Each scene shows the same named points in several views. A view is turned or mirrored, shifted and resized as a whole, has a little noise and may leave points out.

Scene 1
View 1
z829: [  2  11   8   2   7   2  -9 -11  -3   0   3  -2 -15  11  -9   7  11 -10
  22   7  10   4  13   7  -8   6  -1  -7   4 -20 -10  -4  25  -3   8  -7
 -24 -16   7  -4   5 -10]
z999: [ -3  -3  21 -10  16  10   6  -3   2  -8 -22   0  -4  -3   9   0   4 -15
  11 -16  -1  12   8  -4   3  -2   7   3   3  -1  -6 -12   1   2  -4  -6
 -16   3  -6  -3 -21 -18]
z564: [ -8   5  10 -13   4   7  -4  -6  -8  -6  -3  -3  -5   2  -3   1   8 -17
  19  -2   0   2  11   1  -3  -3  -4  -8  -1  -5  -2  -5   5  -1  -7  -7
 -24  -7   4  -9   1 -11]
z242: [ 13  -7  27  11  26  12  14  -9  18   0 -25   3 -10   0  10  13   7  -4
   9 -17   2  22   4  -6   9   6  16   9  15 -10 -11 -15  15   2  12  -3
 -14   8  -9   9 -29 -25]
z998: [ -1   1  15  -5  11   8   0  -6  -2  -4 -11  -1  -8   3   1   4   8 -15
  16  -7   2   8  10   2   1   0   3  -3   5  -8  -6 -10  10   0  -1  -7
 -20  -4   0  -4  -8 -16]
z898: [  8 -11  13   4   8  10  26  -8  12   5   3   9   0   1  -6  17  13  -6
  10  -3  -7  15  -3 -11  -3   9   0  -5  13 -12  11  -2   5   0   1  -8
 -21  13  -1  -2 -10 -20]
z21: [ 10   9  14  13  11   5  -3 -13   6   2   4  -1 -17  11 -11  14  12  -4
  21   5  12   8  11   6  -4   8   4  -2  13 -26 -12  -7  30  -2  18  -6
 -21 -11   4   2   3 -13]
z633: [  6  -9  13   2   5   7  23  -7  10   2   3   9  -3   2  -8  16  14  -9
  10  -3  -6  13  -2  -9  -2   7  -1  -5  10 -12  11  -2   4   0   1  -8
 -21  11   0  -1  -8 -21]
z405: [ -3  -6  19  -9  14  11   9  -2   3  -5 -16   2  -3  -1   7   5   7 -15
  11 -15  -4  13   5  -6   2  -1   5  -1   4  -1  -1 -10   1   3  -6  -5
 -18   6  -2  -4 -18 -18]
z8: [ -8  -2  10 -14   3   6   8  -4  -7  -5  -2   2   0   2  -2   2   8 -19
  16  -6  -6   4   6  -5  -4  -3  -5  -9   0  -1   7  -4  -4   0 -13  -8
 -25   1   2 -11  -3 -14]
z186: [ 13 -11  10   8   6   7  31  -8  14   7  10  11  -1   2 -13  20  15  -4
  10   1 -10  14  -5  -9  -3  11  -1  -8  15 -16  16   3   6   0   4  -9
 -23  13   3   2  -5 -21]
z147: [-10   1   0 -16  -8   0   9  -5 -10  -3  17   5   1   6 -16   5  13 -19
  18   5  -9  -2   4  -4 -10   1 -16 -17  -2  -7  15   3  -2  -1 -16 -10
 -27  -2  10 -16  11 -10]
z839: [-17  13  -4 -20 -13  -1 -12  -8 -22  -7  18  -2  -4  10 -17  -3  11 -23
  26  12   3 -10  15   3 -15  -4 -19 -21 -11  -6   8   4   5  -3 -15  -7
 -31 -15  14 -22  21  -1]
z506: [  6 -21  18  -3  11  13  38  -4  15   1  -5  13   5  -6   0  14  11 -11
   3 -13 -18  19  -9 -16   3   6   2  -3  12  -2  19  -2 -12   3  -9  -9
 -19  23  -6   0 -21 -25]
z330: [ -5  10   9  -5   5   4  -7  -7  -6  -4  -2  -1 -10   7  -5   3   9 -14
  20   2   7   3  13   3  -6  -1  -1  -8   1 -11  -5  -4  13  -2  -1  -6
 -24 -11   5  -7   1  -9]
z238: [ -2   0 -10  -8 -17  -2  17  -7  -9   3  38  11   1  10 -30  15  20 -14
  21  21 -12  -4   0  -6 -20   7 -24 -26   0 -17  28  13   3  -2 -11 -13
 -33  -2  18 -19  27  -8]
View 2
z998: [ -4   5   0   3 -11 -16   3   2  -9   2  -8   3  -2   8  14  -6   3   5
  20 -20  19  15   9  -2  15 -12 -18 -13   3   6 -12  -7  11   1 -14  20
   0   8 -12 -10  -1  -2]
z330: [ -1   7  -1  -1 -17 -15   9   2  -7  13  -8  13  -3  13  18  -8  -1   8
  24 -25  14  10  13   3   7 -17 -17 -17   4   9  -6  -1   5   1 -13  12
  -1   8 -17 -19  -7 -11]
z21: [ 13  -8   6 -13 -30 -27   4   2   2  27  -7  19  10  21  23 -25  -1   0
  26 -16  13  13   3  10   4 -14 -12 -22  12  20  -3  -5  10  -4 -14  22
   3   6  -4 -13  -6 -11]
z506: [-30  10   7  -2   7 -27 -10  -1  11  11  -3 -21   5  -3  -2   2  -9  -2
  -2  -2  23   6  -6 -14  15  11 -22 -10 -12 -11 -21  -5  -6   6  -3  23
   8 -13   7  20   1  27]
z898: [-16   3   7  -7  -8 -28  -3  -1  11  21  -4  -5   7   6   6 -12  -6  -2
   7  -6  19   4  -6  -4   6   4 -20 -18  -5  -2 -14  -4  -6   5  -9  21
   8  -9   1  11  -6  14]
z564: [ -8  13  -8   2 -11 -13  11  -2  -9   8 -10  11  -7   8  15  -2  -3  10
  19 -28  16   9  15  -3   7 -17 -22 -15   0   3 -10   0   3   5 -14   8
  -2   7 -20 -17  -6  -7]
z839: [-10  29 -18  -5 -16  -5  26  -8  -5  22 -10  31 -16   7  23   0 -14  19
  17 -42   8  -2  25   6 -10 -25 -27 -20  -1   2   2  11 -13  14 -17 -11
  -4   3 -35 -31 -19 -21]
z633: [-14   7   5  -8 -10 -24  -1  -1   9  20  -3  -3   4   5   9  -9  -6  -1
   8  -8  18   4  -1  -5   6   0 -19 -18  -6  -2 -12  -2  -3   6  -7  19
   7  -7   0   9  -6  11]
z147: [-27  26 -13  -5  -2 -17  13  -8   6  23  -6  12  -9   1   8   6 -16  13
   4 -27  16 -10  11  -4  -5  -4 -27 -18 -12 -10  -7   8 -21  16  -7  -3
   2 -11 -18  -5 -13   1]
z999: [-12   2   2  11  -2 -16  -3   6 -11  -5  -7 -10  -2   3   8   0   4   2
  16 -15  23  21   8 -11  26 -12 -18  -7   0   1 -21  -9  17  -2 -11  25
   2   7  -7  -2   5   6]
z238: [-25  28 -11 -15 -13 -18  19  -9  17  43  -4  23  -4   4  12  -7 -24  10
   3 -27   8 -20   7   3 -18  -3 -28 -28 -13  -4   4  11 -33  21  -9  -9
   4 -16 -19  -5 -21  -3]
z405: [-13   4   2   7  -1 -20  -2   3  -8  -1  -8  -8  -2   4   7  -1   2   3
  14 -16  21  15   3 -11  21  -7 -19 -11  -2   0 -19  -6  10   1 -11  21
   3   3  -6   0   0   8]
View 3
z564: [-13   2 -30  -8  27  14  -5  -7   6 -23  36  -6   2  18  15   0  -6 -15
  12  12  30  -7   0  -5 -32 -13  13 -21  16 -19 -10  10  26  -6   4 -21
  -2   0   2  -8   5 -11]
z898: [ 14  -2 -31 -23   1 -26   2  -3 -14 -21  35  -4 -13 -17  27 -22 -31   7
   2   7  45  -8  10  -8 -43 -24  -4  -2   4 -16 -15 -10   4 -33  13 -14
 -13  19   2 -18  11   8]
z633: [ 12  -1 -31 -21   3 -17  -1  -5 -12 -20  34  -4 -12 -12  25 -22 -26   6
   2   7  41  -8   7  -9 -44 -21  -3  -7   3 -17 -14  -7   3 -30  15 -17
 -13  19   1 -19   8   3]
z238: [-32  -2 -27  -4  11  -2 -37 -16 -32 -20  63 -38 -20  -1  60  -7  -8  -8
  21  -7  70  -1   0  20 -13   5 -51  -2   0 -20 -20   7  14 -21  32  -1
  -9  18 -20 -28  19 -12]
z829: [-14  -2 -29 -32  31   2 -11 -24   4 -24  33   0  20  23  -6   0  -9 -21
  29   4  45  -6   8   6 -29 -19  17 -28  14 -11 -16  22  19 -14  -5   6
   1   0   2 -37   0   2]
z405: [ 12  -2 -33 -11  16  -4  11   5   6 -20  26   6  -5  -2  16 -10 -25  -1
  -6  20  19 -11   3 -23 -46 -28  27 -11  15 -21  -3 -10  15 -18   4 -31
  -8   8   9   1   8  -2]
z186: [ 14  -5 -31 -30  -1 -32  -3  -9 -19 -20  36  -6 -13 -18  30 -25 -34  10
   7   1  54 -11  12  -3 -43 -23 -16  -2  -2 -15 -14 -10  -1 -36  13  -3
 -13  22  -1 -28  13  13]
z998: [  2  -2 -32 -18  24   2   6  -5   7 -21  28   3   4  11   6  -4 -16  -9
   9  15  24  -8   3  -9 -39 -23  26 -19  15 -18  -8   3  22 -14  -1 -19
   0   1   7 -11   4  -2]
z8: [ -6   2 -30  -8  13  -2  -5   2  -7 -20  40 -10 -14  -2  34 -10 -18  -3
   3  11  35  -9   0 -10 -33 -12  -2 -11  12 -23 -11  -4  17 -16  17 -27
 -10   9   0  -3  15 -12]
z330: [-15   0 -28 -16  32   8  -6 -14   6 -22  35  -4  10  21   7  -1  -6 -18
  20   7  33  -5   4   2 -31 -18  14 -22  14 -16 -11  15  25  -8  -2 -10
  -1  -1   2 -18   0  -5]
z999: [ 13   2 -34 -10  20   0  17   7  11 -18  24  11  -1   0   7 -10 -22  -2
  -7  22  14 -11   3 -27 -48 -27  39 -15  15 -23  -2  -6  17 -13   1 -34
  -6   2  12   3   9  -3]
z839: [-48   3 -28   1  38  31 -35 -17  -4 -24  59 -30   4  36  33  14  14 -28
  28   1  47   1  -5  18 -10   7 -19 -17  14 -17 -15  28  38   3  14 -11
   2  -6 -12 -16  10 -28]
z242: [ 40  -3 -35 -35  12 -26  29   2  10 -22  12  28   6 -13 -12 -23 -41   6
  -4  21  18 -18  14 -27 -61 -47  46 -16  10 -15  -8 -11   3 -32 -11 -22
 -11  11  18 -14   0  21]
z21: [  2  -4 -32 -44  26 -16  -1 -28   4 -25  30   5  20  17 -13  -8 -17 -15
  29   0  49  -6  15   7 -37 -31  17 -23  10  -6 -18  16  17 -25 -14  10
   3   5   5 -50  -3  17]
z147: [-29  -1 -27  -2  18  11 -27  -9 -18 -22  53 -27 -12  10  44  -1  -4 -11
  14   3  50  -6  -1   8 -18  -1 -24  -9   6 -23 -12   6  23 -10  24 -13
  -4   8 -11 -10  15 -20]
View 4
z330: [  0   2 -11  -2  14  -4   0  -3  -3  18  -2  -6   4   7   5 -11 -16  -3
   1   0 -20 -11 -15 -14  14   4 -12  23  -5   3 -20   0  16 -13  26   2
  -3   2 -11   3   5  -2]
z998: [  3  12 -16   4  16  -9   0  -7  -6  14  -6  -6   5   8   5  -5 -12  -2
   1   2 -13  -6  -8 -10   9  -2 -17  19  -4  -3 -15   3  15  -6  20   4
  -7   7  -8  -3  -1  -2]
z999: [  9  22 -21   8  24 -13  -2 -11  -7  11  -8 -12   4  10   4   0  -8   3
   7   2  -9  -4  -4  -5   7  -4 -20  19  -4  -7  -8   5  12   0  16  11
 -11  13  -4  -7  -4   1]
z564: [  5   3  -7  -1  14  -9   1  -2  -3  17   1  -9   2  11   3  -7 -14   1
   0  -1 -22 -13 -11 -10  14   4 -16  22  -6   1 -14  -4  15  -9  26   3
  -7   4 -11   0  -1  -1]
z405: [  9  21 -15   6  18 -14   0  -8  -6  11  -7  -8   2  10   3   3  -7   4
   4   3 -10  -3  -1  -7   5  -6 -19  14  -5  -5 -10   2  13  -2  13   8
 -10  11  -5  -4  -7   1]
z242: [  2  38 -34  16  19  -9  -9 -13  -9   6 -19   0  11   3   6   1 -10  -2
   5  12   9   3  -1  -9  -1  -8 -13  12  -1 -15 -25  17  14  -1   5   4
  -8  13   0  -8  -4  -2]
z829: [ -5   1 -15  -3   9   0  -4  -2  -4  18  -4  -1  10   2   7 -14 -19  -9
  -4   4 -16 -12 -19 -19  16   5  -8  23  -5   3 -29   5  19 -16  26  -5
   0  -2 -13   6  10  -5]
z21: [ -9  10 -14  -3   3  -1  -5  -2  -2  16  -7   2  10   0   7 -11 -20  -8
  -5   8 -10  -6 -15 -22  13  -1  -8  18  -2   2 -32   6  18 -16  17  -7
   0  -3 -12   5   6  -6]
z506: [  7  35   1   6   2 -15   2   0   0   5  -4  -7  -4   8   1  17  -7  11
  -3  14   2   1  15  -9  -4 -17 -22  -3  -2   1  -7  -2   8  -8  -9  11
 -16  14  -4  -6 -17  -1]
z839: [  1 -21  12 -15   8  -4   8   8   0  23  13 -11  -4  11   2 -13 -20  -1
  -5  -6 -38 -20 -19 -15  22   7 -18  25 -10  17  -8 -18  17 -19  35  -2
  -4  -2 -20   7   7  -2]
z186: [ -4  25   3  -2  -8  -5  -1   3   1   9  -5   3   3   1   5   6 -14   0
 -10  16   0  -2   4 -21   4  -9 -12   1  -2   5 -24   1  13 -19  -6  -3
  -8   4  -9   1  -7  -5]
z238: [ -3  -3  31 -17 -16  -4   8  16   6  16  12  -5  -4   6   2   1 -20   3
 -17   8 -24 -14  -2 -23  12  -1 -17   7  -6  23 -13 -20  15 -30   9  -5
  -9  -3 -18   9  -4  -5]
z8: [  7   7   0  -2  13 -10   3   0  -2  13   1 -11  -1  11   2   0 -10   4
  -1   1 -21 -10  -5  -9  11  -1 -21  15  -5   4  -6  -8  12  -9  17   5
 -10   7 -10  -2  -6   0]
View 5
z998: [  1   1 -18 -11  15  -4  19 -27  15 -13  19  -1   8   6  -4  -7  22  -9
 -11   0  14  16 -22 -22  12 -12  -7 -18  -9   0  10  11   2 -14   1 -13
   1   5 -13 -11 -24   3]
z330: [  1  -1 -22  -8   0  -2  12 -15  17 -11  26   5  11  13   0   0  22 -22
 -20  -9  -1  25 -23 -20   3 -18  -4 -16  -4  -2  -5   3  -5  -1  -6 -15
  -7  -8 -13  -7 -14  12]
z8: [ -4  20 -20   3  15  -8  14 -20   7  -5  11  -3  10  11   0  11  14 -17
 -11   3  18  26 -18 -30 -11 -13  -3 -16 -10  26   9   5 -17 -18  -7  -4
  -3   4 -17   3 -13   0]
z506: [ -5  35 -18   6  23  21  34 -34 -11   2  -9 -11  -6  -4   1  -9  24  12
  15  12  49  20   7 -15  -7  22  19 -17 -23  35  38  31  -3 -42 -15  26
  25  27 -10   3 -33 -35]
z898: [  0  18 -22  -6   1  33  31 -16  -5  -1   3  -4  -3   3   6 -13  28  -4
   3   4  23  20   3 -11   0  15  20 -15 -16  15  20  22  -1 -18 -17  19
  22   0  -2  -4 -26 -25]
z564: [ -1   7 -21  -3   8 -10  11 -17  13 -12  22   5  16  15  -1  10  15 -19
 -18  -4   8  25 -27 -27  -2 -19  -9 -17  -5   9   1   3 -11  -9  -3  -9
 -10  -5 -20  -3 -12  12]
z186: [  1  18 -26  -7  -7  48  31  -8  -9   0   4  -2  -4   5  10 -15  23  -8
   4   2  22  25  12  -7  -2  18  27 -12 -14  13  13  20  -1 -12 -23  24
  24  -7   0  -4 -27 -28]
z829: [  4 -10 -26 -20 -13  16  15  -6  18 -15  32   7  10  12   4  -6  24 -24
 -27  -9 -11  24 -16 -11  15 -15  -1 -13  -1 -18 -11   0   1  11  -2 -16
  -2 -22  -8 -11 -14  13]
z21: [  4 -19 -22 -25 -17  32  21  -8  17 -12  33   9   6   7   4 -23  30 -19
 -22 -10  -9  18  -8  -3  22  -7  11 -12  -1 -34  -8   6  11  12  -5 -13
   6 -21   0 -19 -20   4]
z839: [ -1  17 -30  10  -6 -11  -4  16  12 -15  23  10  22  31  16  40   3 -50
 -28 -13  -8  36 -32 -38 -21 -33  -9 -14  -1  24 -20 -16 -38  13 -21 -13
 -24 -33 -23  11   8  25]
z147: [ -4  31 -31   9   0  11   8   8  -1  -6  10   1  14  20  16  27   6 -33
  -7  -5  10  34 -12 -35 -25 -13   9 -12  -9  38  -4  -3 -32  -2 -25   8
  -7 -18 -17  12  -3   0]
z242: [  4 -11 -10 -25  18  13  36 -52  14  -8  15  -4  -3 -14 -11 -40  42  18
  -2   8  29   5  -5  -3  28  11   5 -19 -12 -19  31  28  31 -30  12  -7
  25  27  -1 -26 -44 -19]
z238: [ -6  37 -39  14 -17  36  12  32 -10  -2   3   1  11  26  27  30   4 -41
  -4  -9   6  40   1 -31 -33   1  25  -9 -10  41  -8   3 -40   8 -43  23
  -1 -35  -8  18   4 -11]
z633: [  0  19 -18  -7   3  29  27 -17  -3  -3   5  -4   4   2   5  -9  21  -8
   0   4  23  19   1 -13  -2  12  18 -15 -15  16  19  19   0 -16 -15  14
  19   1  -4  -2 -26 -18]

In a view up to two points have been moved. Name them for each view, in the order of its rows, or write none.
view 1 -> z238
view 2 -> z147
view 3 -> z8
view 4 -> z21
view 5 -> none

Scene 2
View 1
z753: [ -4  31 -10  15 -10  25 -19 -36  20  21  26  39 -12 -22 -35 -10 -13 -11
 -12  33  24  10   0  24  -3   9 -14 -22  -3 -43  10  -3  -5  26 -18  19
  24  27   1 -27  29  -2]
z283: [-11  26  -4   7 -16   2 -46 -56  34  27  18   5 -14  26 -20 -15   6   8
   8  32   6   8  -7  25   6  22 -16 -12 -13 -39  15  -1  -8  34   3   6
  16   2  12 -19 -10 -25]
z23: [-16  -2   3 -10 -10  -1 -56 -47  14   5   0  37  -1  25 -22  -3   9  16
  -9  13  -7  16  -4  49  -3  31  -8   5   4 -16  25  25  29  29   2   3
   9 -22   2  -9   9 -26]
z413: [-15  19  -6  10  -6  29 -22 -35  12   6  14  37 -10 -11 -24  -5  -6  -5
 -10  26  16   6  -2  29   5   9  -5 -19  -4 -28  14   5  13  15 -14  12
   0  14 -12 -24  30  -2]
z655: [-21  -2   0  -6  -1  20 -39 -35   1 -12  -2  41   0   5 -16   1   7  11
 -14  14   4   6  -8  42   9  15   2  -9   4  -9  22  23  38  10  -4   3
 -14  -9 -19 -16  24  -7]
z659: [-15   9  -2  -1  -6  11 -40 -41  13   5   5  34  -5   8 -21  -4   2  10
  -8  20   5   9  -6  37   2  21  -6  -7   1 -21  22  14  22  22  -3   5
   4  -3  -5 -18  16 -12]
z761: [-28  37  -8  17  -8  14 -42 -52  36  20  15 -18 -13  32  -1 -19  18  11
  19  40   9  -6 -15  14  25  10 -11 -27 -28 -43  11 -18 -11  25  17   4
 -18  11  -2 -29 -24 -11]
z458: [-16  14  -2   3 -10  12 -40 -44  19  11  11  27  -9  13 -22  -5   3   8
  -3  25   7   9  -6  33   4  20  -9  -9  -4 -31  19   7  12  26   0   7
   8   0  -3 -20  10 -17]
z31: [-13  25  -2   4 -18  -8 -55 -62  41  30  16  -3 -11  43 -18 -16  12  16
  13  31  -2  10  -6  28   4  30 -18 -10 -13 -42  17  -3 -10  40  13   4
  11  -5  19 -20 -23 -31]
z436: [-11  16  -1  -1 -17 -10 -56 -60  33  28  13  11  -8  39 -23 -10   9  18
   6  27  -4  17  -4  35   1  35 -17   1  -7 -35  19   7   0  41   9   5
  22 -10  19 -14 -10 -35]
z2: [-10  -4   5 -10 -11   1 -55 -47  11   6   1  44   1  15 -28  -1   1  15
 -13  10  -4  20  -1  49 -11  34  -9   7   9 -16  24  26  28  28  -6   5
  20 -18   1 -10  19 -25]
z24: [-23  24  -7  11  -2  29 -27 -36  15   1  12  20 -10  -2 -13  -7   1  -2
  -1  31  16  -2 -13  23  14   6  -4 -28 -13 -30  13  -1  11  13  -3   7
 -13  15 -14 -27  14   1]
z624: [-25   2   0  -4   1  24 -37 -32   2 -13  -2  38  -2   1 -11  -1   5   9
 -13  15   5   2  -9  39  11  13   4  -9   1 -12  20  19  39   8  -5   2
 -19  -5 -25 -17  22  -2]
View 2
z659: [ -6 -11 -11 -16  -9   1  20   6  16   4  -1 -20  14   7  -4  20   9  30
  -4  54  -4   5 -10  -2 -11   1 -21  -3  21  16  -1   1 -12 -11   5  -9
 -14  10   5  -5 -48 -48]
z24: [  8  -3  -7 -11   0  -9  26  19  19 -14  17 -11  16   4   8   9   3   0
 -10  50   0  -9 -14  13 -25  -3 -19 -16  32  15   9  -9  -3   4  17 -14
  -4  20   9   1 -28 -42]
z436: [-30  -1 -24  -2 -17  -2  11  -7  13   2  10 -13   3   9  11  29   5  18
 -27  50 -12  -1  11 -37  13   9 -14  -2  12   2  -7  -9 -26 -20  -5  18
 -43  22  17  -5 -72 -26]
z761: [-10  17 -13   7   4 -11  28   9  22 -28  36   4  12   1  30  12  -2 -24
 -43  55   8 -19   2 -12 -11  14   0 -28  31  -8  10 -13 -12   0   6   9
 -24  33  24   2 -42 -15]
z753: [  2  -7 -19 -15 -18 -17  17  14  19  -2  20 -22  -9  11   2  23   1  18
   8  35 -22  -9 -15   7 -26 -15 -31   3  21  22   1 -22   4  12  25 -22
 -13  24   5   9 -34 -41]
z413: [  7  -8  -9 -16 -10 -11  21  20  20  -2  12 -21   3   7  -1  16   7  20
   7  43 -12  -4 -19  14 -25  -9 -26  -3  23  25   4 -13   3   8  19 -20
  -3  17   3   4 -34 -50]
z23: [-16 -14 -10 -18 -12   7  13  -4  13  13 -16 -23  19   7  -6  25  12  43
  -6  58  -3  14  -5 -16   5  11 -21  -1  14  15  -7  11 -25 -22  -9   4
 -25   8   7  -9 -65 -51]
z31: [-35  12 -27   5 -15  -9  13  -7  13  -9  25  -9  -4   9  26  31   3   1
 -42  45 -13 -12  16 -43  11  13  -8  -9  13  -6  -7 -17 -25 -14  -1  21
 -49  34  27   2 -70 -13]
z655: [  7 -17   1 -24  -3   6  23   8  14   9 -15 -18  30   3 -13  13   9  34
   3  61   7  16 -16  12 -13   5 -21 -10  26  20   2  16 -15 -13   0 -10
   0   3  -1 -11 -43 -62]
View 3
z458: [ -7  12 -11   0 -14  23   9   4  30  -8  17 -34  -7   0  -8  17 -13  -4
   4 -14  -2   6 -29   0  -2  32  22   8  -3   8  21  -7  29 -12  17   5
  -9   0   1  -6 -14  10]
z2: [-11  21 -19  -7  -2  19  23   3  33  -5  15 -51 -19   6  -9   6 -24  -8
  17 -34  -8 -12 -22   3 -13  26   7  15 -19   9  39   6  48  -5  27  12
  -2 -22  -4   4 -14   7]
z283: [-15  13  -7 -15 -30  21   3  13  20 -13  23 -27   1 -10  -7  15  -5 -11
  -6  -5  -1   7 -49  -7   8  34  31  18 -11  16  14 -14  30  -8  11  13
  -8   7  -2 -25 -31  12]
z31: [-18  14  -4 -24 -33  24   3  21  13 -14  28 -31  -1 -10  -8  11  -5 -25
 -10  -6  -1   7 -56 -10   4  34  29  26 -22  18  17 -21  35  -6  13  18
  -2   7  -9 -39 -40  14]
z761: [ -1   3  11  -3 -38  23  -8  14   9 -12  33 -23   0  -9  -9  21  -6 -23
 -20  14   3  36 -42 -10   6  38  34   7   6  11  -6 -30  10 -13  13   2
  -3  31  -9 -40 -25  13]
z624: [ 10  12 -10  20   4  21  16  -8  36   0  17 -47 -24  12 -10  13 -31  -5
  19 -27 -10  10   5   3 -18  30   1  -7   7  -2  28   2  27 -13  34  -8
   2  -8  -5  20   8  10]
z24: [  8   5  -4  14 -15  22  -1  -5  28  -6  19 -25  -6  -2  -7  25 -14   5
  -1  -1   2  22 -16  -1   0  34  24  -6  16   0   5  -9  14 -18  16  -9
  -8  16   5   1  -3  12]
View 4
z753: [ -1  -6   3 -13  -6  16  -3 -10   5 -11  22  -2   0  11   4  -7   6  -7
  -7  -9  -4  -3  11  14   8  -4  16   7   7  10   5   3  10  12  -6  -2
   0   7 -11  -1   5   7]
z31: [ 18 -21  15  -2   3   0 -17 -30  22 -24  -8   4  11 -12  -7  -9  13   1
 -10 -10   1 -18  23   9  -3  -8  29  -1   3  15   6  -4  -9  33 -11  12
   7  19  -6  -5  -4   1]
z283: [ 13 -17  11  -5  -1   4 -13 -26  16 -20   0   0   9  -6  -6  -8  11  -1
 -10 -10   0 -14  20  12  -1  -6  25   1   5  13   5  -1  -3  27 -10   8
   4  15  -6  -3  -3   3]
z23: [ 20   2  10   4  -2   0   9 -22  25 -15   2  18   3  -3   4   3   1   1
   1  -1  -7  -5  19   5  -5  -2   6  -7  -9   5  12  -3   0  27  -8  15
  -2   2   1  -9   3 -13]
z624: [  9  -8   7  11  -3   7  16  -6   7   2  16  14 -11  -2   2   6  -4  -3
   3   3 -16   3   7   6   2  -6   2 -12 -11  10   4  -1  10  15 -12   8
   0  -8  -5  -3   4  -1]
z458: [ 10  -9   9  -1  -2   8  -1 -17  13 -14   8   5   0   0   0  -2   5  -3
  -4  -3  -5  -6  16  10   1  -4  16  -2  -1  11   7  -1   3  23  -8   7
   0   5  -7  -4   1   1]
z413: [ 4 -6  4 -3 -5  9  5 -8  7 -7 17  5 -4  5  4 -2  3 -6 -2 -4 -8  0 11 10
  5 -5 10 -1 -2 10  4  0  9 14 -7  2  0  1 -7 -3  4  3]
z2: [ 15   8   7  -2  -4   3  10 -21  23 -17   6  17   1   2   7   4   1  -2
   2  -4  -7  -2  19   5  -4   1   2  -3  -7   2  15  -3   3  26  -6  13
  -4   1   2 -11   4 -17]
z761: [  7 -40  14   7   5   4 -21 -21   3  -9  -3  -4   1 -15 -16  -9  12   0
 -10  -5  -6 -16  12  12   4 -16  34  -7   1  24  -6  -2  -4  25 -15   6
  12  13 -12   5  -6  17]
z655: [ 10  -6   6  10  -3   5  16 -10  11  -1  15  16  -9  -1   3   6  -5  -1
   5   3 -15   2   8   5   1  -4   1 -11 -11   7   6  -1   9  17  -9   9
  -2  -7  -3  -5   4  -5]
z24: [  1 -21   7   1  -2  11  -1  -8  -2  -2  16   2  -7   0  -3  -2   4  -4
  -5  -3 -11  -4   8  10   6 -11  16  -4  -1  15   0   1   9  13 -12   1
   5   1 -11   1   1  12]
z436: [ 19 -11  14  -2   1  -1 -11 -30  25 -26  -7   7  10  -7  -3  -6  11   2
  -7  -9   0 -14  24   9  -5  -5  21  -1   0  11  10  -4  -8  33 -10  14
   4  16  -1  -7  -1  -6]
z659: [ 11  -6   7   0  -2   7   5 -16  13 -10  10  11  -2   0   3   0   1  -3
  -1  -2  -8  -3  14   8   0  -3   9  -4  -4   8   8  -1   4  20  -7   9
   0   1  -3  -5   2  -2]

In a view up to two points have been moved. Name them for each view, in the order of its rows, or write none.
view 1 -> z753
view 2 -> z31
view 3 -> z624
view 4 -> z413
